Each row is a point on a tangle of strands that fork, close into loops and nearly touch. The rows are in no order.
In the rows, zero is written as 100.
Two points are linked if the straight distance between their rows is under 67.3. Some points are linked to none.
q_770: [ 72 117  74 102 105 111  98  76  87 114 116  79 105  96 102  89  90 121
  78  73 116  91 105 115 115 110  85]
q_871: [114  82 125 107 117  94 105 126 104  96  85 114 105 111  92 127 105  96
  97 122  79  99  74  89  74  91  98]
q_265: [ 67  88 109  87 111  93 107  86 121 107  93  97 107 101  92  69  82  86
 105 138 112 118 123 112  95  98 114]
q_568: [ 93  88 104  97 131 116 108 132  77 132 124  96  98  90  94 109  94 114
 117 110  58  79  73 126 105 123 101]
q_930: [113 105 121 107  93  83  63 107  94  87  77 104  80 109  92 120  80 101
 120 103 101 118 109  93 121  75  92]
q_459: [131  88 103  97  74  83 104  65 132  93 105 113 134 129  82  84 119  86
  72 101 136  99 111 105  89  83  73]
q_712: [ 98  97 107  79  94 131  88  79 103 119 107 107 112 132  88  99 112 123
 115 146  90 112 106 100 107  98  99]
q_717: [159  87  97 112  81  92  78 106  98  75 104 119  92  93  97 106 111  77
 112  81  77  90 109  73 105  85  72]
q_129: [ 80 102  99  92 101  98 142  78 101 115  99 110 105 121  76 107 118 111
  79  91 119 100 113 107 110 133  91]
q_991: [ 52 123  90  95  98 121  94  74 100 126 109  72 111 113 111  78  93 135
  83  79 127 111 103 110 104 101 104]
q_626: [108  98 111 119 109 100  61 109 102 121 105  75  77 101 113  98  56 107
  85 100 115  75  90 102  79  71 118]
q_884: [ 77 154  96  76  77 105 127 108  76 104 103 100  98  92  99 107  92 107
 108  83  84  96 101  96  97  99 126]
q_886: [103 102  83  98  79 114 120  74  91  91 128  91  75  73 103  96 135  90
  90  93  99  81 116  96 103 125 129]
q_755: [ 66 121  98  81 116 105 136 136  82 109  87 121 108  79 125 132  98 123
 109  81  76  86  69  80 109 111  90]
q_275: [117  90 127  93 103  89 116  70 114  99  94 112 118  96  88  88  96  75
  69 108 120  78 115  70  91  98  88]
q_940: [ 92  83  95 110 122  89 102  82  92 112  97  89 105 103  81 122 114 118
  85 100 100 103  95 110 123 108  62]
q_941: [112  94 117 108  76  68  73  67 125  93 105 101 101  87  88  86  76  81
  84  68 133  89 121 105  90  71  75]
q_522: [ 98 115 100 114 112 100  80 110  73 132 108  63  80  92  97 110  56 111
  85  87 101  68  83 122  93  84 114]
q_804: [125  78 112 109 106 116  81 125  86  99  79 124  71 103 102 126  71 108
 137 118  92  85 108 103 125 119  98]
q_235: [103  92  92  74  93 127 101  95  98 126 128 106  98 122  71 102 113 115
 120 126  76  86 108 104  97 111  94]
q_897: [107  99  90 111  73 109  88 106  77  56  72 132  84  91 124 113 101 116
 114  92 104 118 115  94 130  95  97]
q_776: [104 108  92  92  80  99 116  95 106  73  83 116 127 101 114  84 128  86
 119 124  96 130 121  94 114 103 108]
q_13: [ 79 109  97 105  74 112 110  96 113  78  98 104 110 112 123  80 118 106
  87  98 122 118  98 112  70 100 132]
q_190: [130  96 103 118  94  96  65 111  94  89 105 115  65  99  97 126  90 113
  84  75 106  81  89  79 101  67  85]
q_607: [116  62  92 111 124  82  78  85 109 101 113  71 105  89  94  84  97  80
  97 112 102 107  95 124  96 104  79]
q_542: [121 125  77 101  69  79 102  95 108  69 109 119 116 104  97  90 126  81
  83  63  99 102 118  84  91  73  74]
q_766: [ 80  86 129 104  92 100 121  57 112 128  99  74 108 103  94  60 101  84
  84  94 145  97 126 108  85 125 131]
q_606: [ 89 121  67  94  87  94 109 108 105  78  94 131 103  98 107  80  73  94
  84  70 113  86 116 111  82  92  85]
q_378: [ 82 149  99  90  60  97 101  86 101  90  88  90  94  88 100  93  88  99
 106  70 110 107 130  81 106  85 123]
q_749: [108  73  76 109 113  92 112 109 113  86  88 128  84  77  96 100  96  84
 111  96  97  85 123  97 117 121  66]
q_217: [ 88 124 100  81 116 106 115 148  86 109  91 113 105  91 114 120  80 107
 124  88  62  90  71  91  96 101  96]
q_168: [ 98 121 101 100  67 114 113  68 122 120 114  76 108 140  97  83 140 106
 105  78 134 129 104 111  88 117 124]
q_587: [ 97 120  66  95  73  96 111 108  99  79 116  94  86  71 118  81 115  74
 106  82  84  97 120 105  80 102 125]
q_885: [ 93 127  92  72  70 104 137  80 112 107 113 116  77 122  83  96 123  85
 106 101 116 108 143  82  96 111 126]
q_347: [104  94  83  95 115 110 105 134 105 100 108 115  94  98 100 126 124 111
 115  95  64  95  78  84  87  95  84]
q_879: [103 121  89  98  84 104 129  64 118  99 101  89 136 112 117  71 149  88
 100 103 122 139 111 101 124 128 122]
q_674: [109 113  96 121 113 110  89 125  74  97  78 115  92  90 122 126  67 128
 100  67  94  77  76  93 122 108  79]
q_65: [103  96  69  99  84  98  98  71 106  86 112  95  79  81  86  93 109  93
  92  80 118  91 128 103 108 111  85]
q_351: [100 104  99 110 101 103  62 124 101 101  99  93  90 113 119  91  65 111
  98 104 102  96  86 115  64  70 117]
q_294: [ 73  85  80 104 118  99  99  83 115  98 116  79  86  70 106  66 106  90
  93 109 113 110 112 101 110 106 115]
q_30: [106 105  86 110 125 101  56 138  91 118 110  89  70 102 106 117  68 108
 118  91  96  99  93  92 134  97 100]
q_399: [121 115  85  89  63 115  97  66 110  95 112 115 103 128  85  93 107 104
  90  84 117  84 124  90  96  95  89]
q_758: [116  75 102 112 110 106 111  82  87 101  96  98 102  87  81 122 110 109
  99  88  84  82  98 104 123 127  72]
q_493: [107  59 104 129 144 105 100 103  91 115 101  99  86  84 104 109  96 111
  75  98 101  74  82  94 114 121  90]
q_997: [ 79 101  90  97 135 106  88 124 103 119  98 117  84 103 101 105  64 116
  90 111 102  91 102  79 108  83  85]
q_708: [ 93 112  88  67  97 103 105  96 104 118 101 101 152 126  92 101 125 115
 120 124  81 126  87  97 125 100  70]
q_360: [ 99  94  95 111 106 116  89  82 103  99 108  90 110  99 113  73  86 102
  67 103 107  78  90 101  65  87 115]
q_453: [116  95 103 109  91 119  84  95  81  94  84 129  81 107  96 125  79 123
 112 105 103  83 113 103 120 107  86]
q_925: [ 87  80  79 104 133  93  88 134 103 103 105 102  73  82 101 117 106 109
 121 104  89 118  90 107 129 116  82]
q_358: [ 66  97 130 100 130 109 117  78  87 136  97  96 108 103  92  79  88 108
  62 120 109  87 106  91 101  94 120]
q_103: [ 94 129  92  79  61  94 122  86 105  91 101 108  83  97  85  98  97  88
 107  87 111  94 140  89  97  97 114]
q_756: [105 132 111  91  70 123 131  82 117 120 116 108  94 154  98  94 143  99
 105  87 134 132 105 101  73 113 137]
q_142: [ 64  99 105  91 118  94 110  87  98 107 112  82 132  98 117  98 141 129
  95 127 108 141  78 122 133 112  95]
q_710: [111  58  97 114 139 105  88  89  97 118 119  77  96  84  96  89 107  90
  88 110  90  85  87 100 106 118  86]
q_415: [113 122  95 101  89 104  84  75  84 111 116  69  99  92  84 103  85 104
  87  72  88  72  95  98  98  92  92]
q_637: [ 85 115  94  93 127  99  86 138  90  97  89 100 111  99 123 104  84 109
 110  99  80 112  73  92 104  94  94]
q_444: [ 91  82  70 100 126 113 117 132 105 108 113 110 105  83 104 121 129 109
 127  89  62  98  79 102 113 119  65]
q_226: [146  80 100 114 126  96  68 108 107 111 114  84  97  92  95  97  84  75
 113  90  91  76  91  84 117 108  78]
q_842: [119  76 119  88  67  96 102  83 110  78  93 107  85 102  96 100  90  85
  90 110 130  87 116  99  64  93 111]
q_620: [105 105 115 104 125 105  88 106 102 129  96 114  87 108  87 111  55 112
  81  99  99  67 103  80 102  79  81]
q_577: [ 98  83 125 109 128 106  89  91  83 112  84  96 124 110 110 111  98 120
 105 139  91 113  88 122 118 110  94]
q_423: [ 95 105 112  94 116 101 121 128  91 110  94 112  73  62  97 107  73  87
 130 123  77  86 105 101 120 113 130]
q_70: [104  87  79 102 120 103  99 117 117  91  80 131 105  97 106 100  94 103
 124 110  91 108 112  87 127 107  64]
q_546: [ 80  80  98 107 123  98  92 126  96 111  98 108  68  92 105  95  59 104
 102 126 108  91 107 123  92  96 116]
q_588: [ 91  87 100  98  94  94 101  77 128  90  83  92 130  96 101  62  97  76
 111 135 115 124 127 106 107  98 107]
q_893: [107 121  72  95  93 107 104 113  98  79  94 132 112 102 119  90  93  99
  95  85  90  89 105  84  89  92  84]
q_715: [ 78  87 101 110 105 101 103  89 105  94 123  86  90 100 104 100 128 112
  69 104 107 105  79 114  72  99 123]
q_454: [127  62  98 101 100 103  91  98  95  84 106 101  89  91  98 106 110  86
 121 124  87  90  95 114  94 114  97]
q_650: [101  79  89  88 107 103 121 117 116  94  76 135 122 108  91 119 125 108
 131 124  81 118 106  91 127 106  70]
q_521: [ 87  85 124  94 118  84  92 110  96 111  81  96 108 121  96 100  67  91
 119 140  89 113 105 140  86  98  93]
q_299: [130 109  96 122  82  89  63  79 107  77 102  97 117  93 106  82  92  91
  95  62 103  96 100 111 109  77  74]
q_418: [116 103  98  99  94 114 104  84  84 118 124  75  89  86  87 103  96  97
  81  90  93  60  91  95  77  95 114]
q_651: [133  99 116  98 110  83  69  78 123 104 110 111 111  99  88  87  73  79
  83  92 104  76 105  83 102  73  60]
q_164: [126 100 117 100 112  96  87  68 114 103 104  98 130 107  88  87  95  90
  81 112 101  89  99  76 102  80  75]
q_908: [ 88  72 110  98  89  85 101  99 100  75  90 106  76  93  85 115 109 101
 120 124 103 129 116 126 106 101 107]
q_585: [ 69 110 111 112  75 106  91  78 130 109  77  80 128 108 114  64  88 112
 102  97 132 116 119 114  84 105 121]
q_800: [121  68 114 130 142  97  92 116  95  99  92 100  98  87 110 123 115  99
  99 101  86  99  72  90 118 117  92]
q_693: [135  72 125 109 128 102  80 143 106 135  99  88  90 118  91 129  77  86
 133  95  82  70  94  74 123 128  99]
q_573: [122 109  98 110  99 114  85  83  97  88 103  85 108  81 116  81  95  83
 103 102  85  89  99  82 100  98 115]
q_317: [ 98 104 118  98 106 102 142 114  93 112  91 111  89  83  82 144 121 109
 102  88  66  81  94  73  98 104 108]
q_194: [ 88 117  90  66  75  91  94  98 109 101  96  90 143 128  99  92 126 109
 125 123  97 148  92 110 107  80  92]
q_810: [ 77 106 124 100  71  91 134  78  88 106  95  77  96 105  81 100  94  99
  90  78 118  96 113 141  77 121 133]
q_390: [ 92 121  92  83  94  99 107 111  82  82 101  98 123  91 119 101 126  96
 121  99  69 125  82  97 101 100  99]
q_769: [ 78  80  97  89 109 111 128  69 112 123 136  93 107 113  86  69 145  94
  88 120 118 114 112 114 102 124 114]
q_259: [159  87  91 107 100  83  80 137 106  87 114 107  76  87 103 105  95  63
 114  78  82  79 103  70  96  90  95]
q_270: [126 106 112 112  94  83  70  78 118  91 106 107 103  81 107  79  63  77
  90  67 109  77 109  95 102  75  80]
q_420: [114 101 129 105 122  97  74 121  88 114  83  92 110 121 107 102  53  88
 124 127  85 103  93 116  99  98 107]
q_823: [ 56 146 109  81  81 105 112  93  88 119 111  73  94  87  98 105  92 120
  95  85 105 103  99 100  99  92 137]
q_733: [ 84  85 117  94  90  95  91 101 110 100  79 100 112 113 100  80  67  92
 117 137 105 111 117 132  73  87 112]
q_510: [148  93 113 124 112  95  47  92  93 103 115  76 103 106 101 102  92  91
  98  84  94  89  84  92 115  93  75]
q_954: [ 97  83 109  94 103 115 145  91 100 111 100 123  86  95  76 125 125 104
  89 102  90  70 109  77  96 120 106]
q_943: [101  96 103  87  90 100 160  86 100 107 106 124  93 116  77 115 130  95
  82  86 108  83 119  96  89 138 102]
q_306: [ 85 112 107 106 116  83 103 108  90  90  84  93 115  92 106  98  82  92
  94  96  86 108  83 111  90  96  98]
q_902: [105 111  93  99  79 103 131  69 113 101 118  84 114 117  99  85 151  89
  93  85 119 124 104 116 101 131 117]
q_669: [120  74  92  98 102 111 101 124  83 123 110 100  61  88  93 106  60  94
 109 114 106  52  97 121  92 108 109]
q_468: [ 79  84  94  98 137 116 107 115  95 138 107 110  92 102  91  99  82 113
  95 117  88  84  97  97 104 102  90]
q_799: [ 50 132 107  78 101 102 101  82  91 125 115  63 109 105 102  98 106 127
  97  90 107 116  93 105 108  92 108]
q_14: [ 95 115  93  84 112  94 110 103  96 111  87 102 136 107  88 115 111 106
 116 100  68 114  83  91 120 102  61]
q_969: [124  86  75  99  96 111 121 135  97 112 104 118  69  80  94 107  79  88
 118 100  84  47 101 101  85 108 105]
q_266: [ 93 108  92 111 123  97  75 125  79 136 111  76  63  99  96 130  58 124
  99  87 104  80  91 107 120  91 103]
q_204: [ 74 100 131  93 107 106 130  71  99 128 102  89 113 115  90  72  90  88
  74 112 122  90 110 107  80 112 132]
q_834: [ 65 116  95  93 122 108 129 117  84 119  84 118 103  88 106 119  83 129
  83  85  95  78  89  82 111 107  90]
q_54: [128  61 116 122 121  98  65 100  90 103  97  89  81 101 107 119  82 105
  99 114 114  92  98 109 114 109  88]
q_847: [ 76  85  83  92 107  95 110 118 103 112 114 106  59  85  85  90  72  92
  91 108 114  80 113 117  72  85 116]
q_447: [ 93 123  90  87  80  88 109  94  99  76  99  82 149  99 128  85 147  95
 106  97  90 143  76 103 102  92 104]
q_419: [ 82 122  84  93  81 115 133  87 109 110 108 100 100 110 105  65  97  91
  86  84 122  91 123 109  77 123 118]
q_100: [ 76  87 120 110 119  79  89 120  87 112  88  85  64  86 102 115  61 103
 116 117 109 113 106 136 107 103 118]
q_814: [ 99  71  98 107 111  78  85  73 103 110 111  68 111 105  77 101 116 105
  91 106 105 113 100 135 110 100  69]
q_821: [102  72  82  93 104  82 113  92 107  90 107 104  64  73  77 101  93  78
  94  97 111  87 126 104 100 113  86]
q_236: [ 89 105 102  82  82  92  84 114  96  86  83 103 114 118  97 105 104 107
 138 128  89 143  96 123 104  85  98]
q_97: [115  90 102  96  66  94  98  87 120  68  94 108 101 100 102  89 121  77
 100 114 110 112 116  90  70  82 119]
q_410: [131  71 112 123 108 108  79  93  81  97  89 101  83 104  94 133  91 120
  98  91  98  79  93 109 119 117  72]
q_947: [121  75 108 108 123  90  90 132 120  90  77 129 116 122  94 123 109 103
 102 126  91 117  82  72  94  75  82]
q_151: [120 119  91 111  85  77  86 119 104  65  92 112  92  83 108  90  83  73
 104  66  94 110 109  90  99  69  87]
q_146: [102 114  95 102 103  81 100 112  89 107 108  75  62  64  85 114  80  81
 112  86  91  85 103  93 112  93 116]
q_609: [ 80 101  97  87 128  98 108 102  88 122 112  84 132  94  94 114 130 120
 111 104  71 112  74 106 124 115  70]
q_414: [108 104 130 100 120 117 109  98  84 126  93  94 102  89  95 107  80  97
  96 119  76  75  86  81  97 100 120]
q_150: [129  74 123 131 128  96  68  97 100  89  88  95  97  99 114 115 106  99
  92 121 102 108  84  81 125 100  98]
q_191: [113  73 106 100 128  78  82 106 108 108 109  77  91  89  79 115 119  83
 123 120  78 115  96  90 129  98  87]
q_89: [ 69  83  91 106 119 102 117 107 106  83  95 125 101 104 119 104 119 126
  65 124 120 119  85 104 101 105 104]
q_331: [ 84 120  79  94  77  85  93 109 109  82  96 105 115 114 102  91  89 105
  82  68 115 103 101 111  72  76  84]
q_412: [ 97 109  90 106 101 113  88 111  65  80  76 113 109  91 135 115  89 131
 111  79  94 103  71 105 128 117  75]
q_284: [113  93  92 104  77 104  98 106  91  59  86 123  99  92 114 102 131  97
 120 117  91 129 111  90 121  96 100]
q_37: [129 117 102 108  87  82  74 119  95  70  89 106 101  85 108  98  98  75
 122  87  80 126 111  65 122  67  89]
q_460: [ 89 119  97  74  81 112 138  91 116 122 130 114  84 146  77 101 134  99
 103 105 118 117 116 105  88 116 118]
q_407: [ 89 104  97  99 118 107 113 110  86  91 107  99 102  71 116 101 120  99
 114 111  71 107  85 104 113 119 110]
q_340: [ 85 101  90  99  87 112 111  80 110 110 106  95 119 129 100  68  87  97
  82  88 127  92 106 132  62 114 104]
q_312: [138  80  95 100 108  98  94 129 108  96 101 123  71  84 106 102  72  71
 113 105  93  65 104  79  85  97 100]
q_853: [ 97  70  99  97 127 107 105 119  83 141 118  92  76  89  79 101  77  97
 107 111  84  71  99 121  98 112  94]
q_475: [ 92 102  90 106  96 109 107  91  85  99  99 104 115 115  97  91  83 108
  78  81 100  77  89 138  71 113  91]
q_64: [111  95 116 120 106 102  73 114  80  81  83  90 116 113 123 116 103 117
  95 112  89 120  61 119  90  94 102]
q_961: [133  85  88 118 124  94  60 137  99 107 116  85  73  97  98 113  87  86
 120  81  90  90  93  84 135 116  91]
q_139: [108 127 120  95 106 108  73 107  98 116  87 103  93 111  94 103  48 106
  98 105  97  79 102  80  98  67 103]
q_126: [ 88  92 126 103  67  88  79  73 117 110  89  56 101  87  89  83  89  98
 109  94 118 103 120 111  74  94 113]
q_125: [128 115 108 106 101 123  77 127  77 100  83 109 113 115 110 115  76 112
 120  95  73  87  73  97  98  97  95]
q_735: [108 105  91 108  52 124  93  68 121  88  99 106 104 123 113  80 130 110
  99  92 143 119 128  94 104 105 116]
q_137: [ 75  92  98  92 121  82  92 115  97  96 114  92  87  77 100 122 133 116
 119 113  92 139  86 115 131 103  88]
q_187: [ 66 144  93  67  79  99 137 106 109 105 100 117 108 137 110  90 112 105
 102  83 125 131 100 108  86 107 108]
q_993: [102 125  80  98  71  75  82 107 108  68 101 107 117 100 106  81 100  89
  96  60 104 118 102  96  94  51  68]
q_913: [122  86  81 118  98 100 103 101 100  81 105 115  83  88  99 107  98  99
  69  77 103  67  93  95  78  97  89]
q_228: [119 116 103 105  85 108  73 101  90  74  88  92  94  78 118  92  98  84
 130 102  80 115 109  77 116  89 122]
q_865: [116  79 129 105 110  84 111  94  96  89  94  94 107  98  88 115 112  84
  78 109  90  94  78  97  74  97 101]
q_57: [105  59 113  88  93 105 104  83 101  95 114  98  72  86  95 103 112  92
  90 122 124  86 108  94  78 102 120]
q_532: [ 97 113  96 111  93  99  87 103  80  64  69 107 113  90 133 102  94 111
 109  93 104 125  87 102 127  98  86]
q_122: [135 109  95 123  91  92  64  90  83  87 111  78  95  86  96 109  86  98
  94  57  88  86  87 105 109  87  81]
q_258: [ 68 113 134  98 132 110 116  98  85 122  91  98 106  89 101  96  85 105
  83 126  85  94  93  74 106  94 127]
q_850: [ 76 113  95  95  94  92 102  80 100  93 104  66 140  94 128  86 142 114
  90  99 107 138  69 113 114 100 102]
q_778: [109 110  87  95  63  92 114  89 116  68  97 103  94  84 114  74 128  65
 102  95 104 106 136  92  86 101 121]
q_675: [122  87  77 109  85 112 113  95  88  79 111 107  73  72 110 102 114  95
  81  91 101  72 102  97  88 111 116]
q_629: [ 79 118  81  84  95 113 109  64 102 117 116  85 112 108  97  82 127 115
 101 101 120 128 116 103 132 124  99]
q_242: [127  91 103 114 102  89  81 131  95  88 107  98  52  94  95 129  94  96
  93  89 100  88  84  77  91  78 118]
q_689: [ 72 112 114  91  81 117 119 103 107  94 107 112 122 136 124  92 129 126
  90 114 124 133  78 127  70 109 133]
q_370: [ 97  95  93  93 100  90 101  99  95  89 101  98 102  92  85 128 142 113
 117 110  85 131  98  98 133 103  80]
q_773: [ 86 119 101 102  94 105 119  76  86 105 100 101 102 103  83 113  95 117
  76  76 114  88 105  98 111 110  98]
q_851: [ 91 115  71 104  87  82  96  81 101  75 105  95  88  80  97 104 116 107
  81  62 112 107 112  91 121  97  77]
q_383: [ 85 118  98  99  73  84 102  94 122  71  81  99 122 111 119  95 125 105
  88 100 124 142  98  84  97  70 109]
q_987: [ 73 147  83  60  89 112 144 111  90 112 110 114 110  97 103  96 103 101
 111  84  86  93 107  97 102 129  99]
q_23: [125  96 106 117 122  92  75 129 100 106  98 118  80 110  97 127  65 108
  82  75  99  67  83  82 100  84  81]
q_921: [ 92 134  90  87  96 117 122  61 116 127 111  87 135 131 105  70 133  98
 102 101 126 136 109  89 127 119 108]
q_455: [113  90  97 115  83 127  77  68 109  96 110  75 104  84 113  69  98  95
  86  98 114  76 106  98  80  97 114]
q_791: [115  72 125 127 110  89  75 113  90  81  85  88  96 102 119 109  93  93
 104 113  94 113  76 127  82  95 118]
q_427: [ 80 103 108  88 103  98 140 118  95  97  91 129  79  73  93 118  99  99
 123 116  81  94 117 101 111 122 118]
q_108: [105  90  95 127  71 114  68  65 116  85  94  70 120  97 125  71 105 112
  92  89 121  96 102 118  83  98 107]
q_978: [ 85  98 124 114 105  92  92  93  74  91  76  95 125 115 117 119 102 129
  92 114 100 122  78 136 100 102  96]
q_718: [ 76 139  84  73  96 108 142  94 106 113 105 111 123 119 102  73 102  90
  99  93 108 111 114 106  96 125 106]
q_655: [113  74  82 116 124  94 111 128 113  97  86 106 109  92  97 128 123 100
 130  80  75 107  88  99 130 118  54]
q_881: [ 64 100  91  91 120 114 137 103 109 108 123 115  98  94 105  67 115  94
  73 118 105  96 107  97  84 111 131]
q_983: [ 98 101 100  85  94 100 123  83 100 102 111  92 105 100  79  88 110  81
  94 105  93  96 109 106  80 111 106]
q_365: [ 71  73 108 102 100 103 118  63 129 124 110  83 103 112  96  54 127  95
  86 113 148 119 123 111  95 118 123]
q_692: [ 95 115 112 100  65  71  90  71 128  92  95  95 100 110  74  94  94  95
  80  68 133 101 122  96  84  66  89]
q_933: [ 95  88  97  96 114 125 114 125  83 118 101 116 110 112  96 113  91 119
 110 106  66  75  75 128  88 120  84]
q_569: [127  85 131 122 120 104  84 130  90  90  74 117  79  93 116 107  57  86
 107 117 105  85  91  86 110 108 128]
q_600: [108 102 101 107 118  90  92 149 108  78  74 131 115 110 122 114 106 103
 110 104  90 126  75  58 104  70  79]
q_681: [ 67  98  86  97 110  92  97  76 113 106 107  74 114  87  99  79 116 108
  95 112 118 131 111 112 123 100  93]
q_53: [128 106  93  77  73 118 114  81  91 117 121 103  95 108  75 103  91  98
  91  94  94  50 107  87  74 104  97]
q_461: [ 78 112 102  86  79  99  85 103 104  99  87 100 116 127 102  94  80 112
 125 115 106 122 112 129  88  87  97]
q_121: [ 92 106  97 105 112  86  74 101 100 105  98  80 101 100  94  97  73 101
  95  94 103 103 101 116  98  85  83]
q_924: [112  82 127 119 141 115  84 100  95 126  79 100 122 114 106 119  95 116
 108 128  84  98  83  85 129 110  81]
q_555: [116 120  98  88  90  87  92 127 103  75  75 127 117 103 111 103 108  89
 124 106  80 131 100  58 117  64  82]
q_36: [ 59  89  76  84 123 114 131 123 105 116 138 118  82  80 100  85 116 114
  88 113  91  87 101 108  93 105 117]
q_368: [ 63 106 104  87 113 109 131 112  88 104 114 113 117 101 109 100 113 124
  89 106  94 106  78 120  93 123 106]
q_446: [101 125  73  94  64 114  96  79 117  87 112 116 106 131 109  89 123 119
  86  79 133 115 116  85 103  92  92]
q_516: [103  89  95 103 126  73  68 123  92 114 112  73  82 116  84 119  83 100
 105  94  91 106  94 127  91  84  79]
q_384: [ 98 114  92  97  98  93  89 117  87  95 101  91  79  86  91 120  98  96
 119  90  83 106  93  97 108  89 108]
q_786: [114  87 113 124 108  85  65  89 104  82  87  90 106 101 111 107 104 106
  83 108 117 120  93  97 111  76  91]
q_612: [ 93  96  98  75 103 111 102  93 105 115 113 104 130 118  85  99 134 114
 129 147  76 128  94 111 118 106  94]
q_890: [101 112 110  95  98 114 107 117  74 101  84 114 126 119  97 114  83 111
 118 107  66  94  83 124  91 110  89]
q_514: [115  83 107 110 113 100  97 141  89 104  89 116  63  84 106 117  63  92
 133 120  97  86 101  96 122 119 127]
q_748: [105 112  87  78  79 123 114  88 108 115 121 119  92 134  75 101 106 108
  80 101 107  71 111  75  74  95  98]
q_630: [ 77 144 110  85  69  80  91  87 109  91  79  84 114 101  93  93  88 102
 114  81 106 129 121  87 107  68 103]
q_916: [103 112 108  98  92  92 114  77 112  85  73 109 139 101 100  79  97  81
 102 116 106 117 118  95 112 103 101]
q_484: [ 79 100 115  92  99  91 120 110 100  84  90 125  79  88  92 120 115 102
 112 126  90 123 111  92 111 103 116]
q_243: [129  82 121 122 103  99  93 114  80  80  74 101  88  86 113 108  74  82
 114 107  91  89  86 115  97 115 121]
q_208: [112 103  98 101 104  93  87 113  84  85  92  97  90  88  92 126 114 100
 133  91  74 125  96  90 137 102  86]
q_438: [116 100  90 103 101  99 122 136  97 100 106 114  77  87  88 139 118 102
  98  76  66  70  84  72  78  91  98]
q_952: [104  83  94 105 106 126 127  86  88 108 104 117 110 108 100  91  93 106
  72 102 104  61  92 109  78 127 101]
q_621: [ 94 121  81  92  92 112 124  97  89  87 119 100  92  70 113  96 128  94
 105  97  77  95 107  98 107 122 128]
q_777: [ 87 122 109  96  65  81 117  79 119 106  96  88 102 132  71  98 107  99
  85  67 137 111 124 110  76  94 105]
q_518: [ 94  92 109 109 128  87 101 106 102  96 114  83 104  93  93 109 123  92
  70 101  83 104  67  95  70  87 107]
q_740: [ 59 123 105  78  84 105 132 107 116 113 105 111 118 144 113  81 119 115
 108  97 141 140  96 138  75 116 123]
q_141: [ 84  83 104  81 115  97 117 101 112 107  99 108  79  84  87  77  77  75
  95 131 108  92 120  94  79  94 114]
q_812: [130 101 121  91  74  82 124  67 121  88  99 108 126 118  88  87 116  71
  71 100 127  94 118  79  82  95  95]
q_645: [100 101  91 124  50 114  74  76 117  73  88 103 107 104 124  73 111 117
  93  70 138 107 121 105  94  94 109]
q_571: [ 89  92  75 104 116 111 115  92 112  91 116 102  92  69 120  72 110  83
  81 119 100  90 113  83  93 111 122]
q_91: [ 79  96  93 117 107 118  84 112  91 106 106  85 104 104 130  80  79 118
  76 102 103  88  74 133  59  85 122]
q_750: [113  71  87 107 130  85 100 130 116  96 110 100  75  76  88 112 117  76
 128 112  79 111 100  88 113 111  91]
q_589: [127  90 128 107 128 107  75 146  88 130  95  92  97 123 103 115  58  92
 127 116  76  78  85 102 105 117 112]
q_964: [ 82  87 100 105  90 112 111  90 110 108 121  85  93 101 100  81 109 101
  64 104 117  86  96  99  54  91 136]
q_434: [133  90 108 110  96  80  92 121  85  99 101  83  50  67  95 124  77  78
 102  88 111  69  93  94 102  96 129]
q_957: [114 111  88 103  70  79 109  90 119  65  94 120 124 114 106  94 136  89
  77  90 116 120 111  80  95  70  88]
q_731: [ 89 112 113 109  96  75  81  92 113  80  82  83 123  98 110 103 104 106
  87 104 112 136  90  92 105  68 103]
q_700: [139  95 103  89  86  86  84  93 110  84 103 100 105  95  85  94 101  62
 111 100  84  94 110  83  86  80  84]
q_820: [115 119 120  98 102 118  79 101  84 110  92  96 104 110  98 115  81 113
 109 115  75  88  89  82 101  86 108]

A tip is a point with one link. Name the tips that can be reached along the links from each point below, in the order of the rows.
q_943 -> q_13, q_655, q_952
q_588 -> q_235, q_674, q_693, q_100, q_609
q_190 -> q_769, q_191, q_700
q_53 -> q_459, q_893, q_908, q_924, q_777
q_850 -> q_142, q_913, q_57
q_755 -> q_834, q_516

A fork is a point with three links, a tip a point with one. Leave the first point through the second and follow the links. Name the first fork or tip that comes.
q_620, q_23 -> q_191
q_317, q_954 -> q_718
q_823, q_799 -> q_655
q_629, q_921 -> q_630
q_191, q_750 -> q_620
q_122, q_510 -> q_360
q_460, q_756 -> q_36
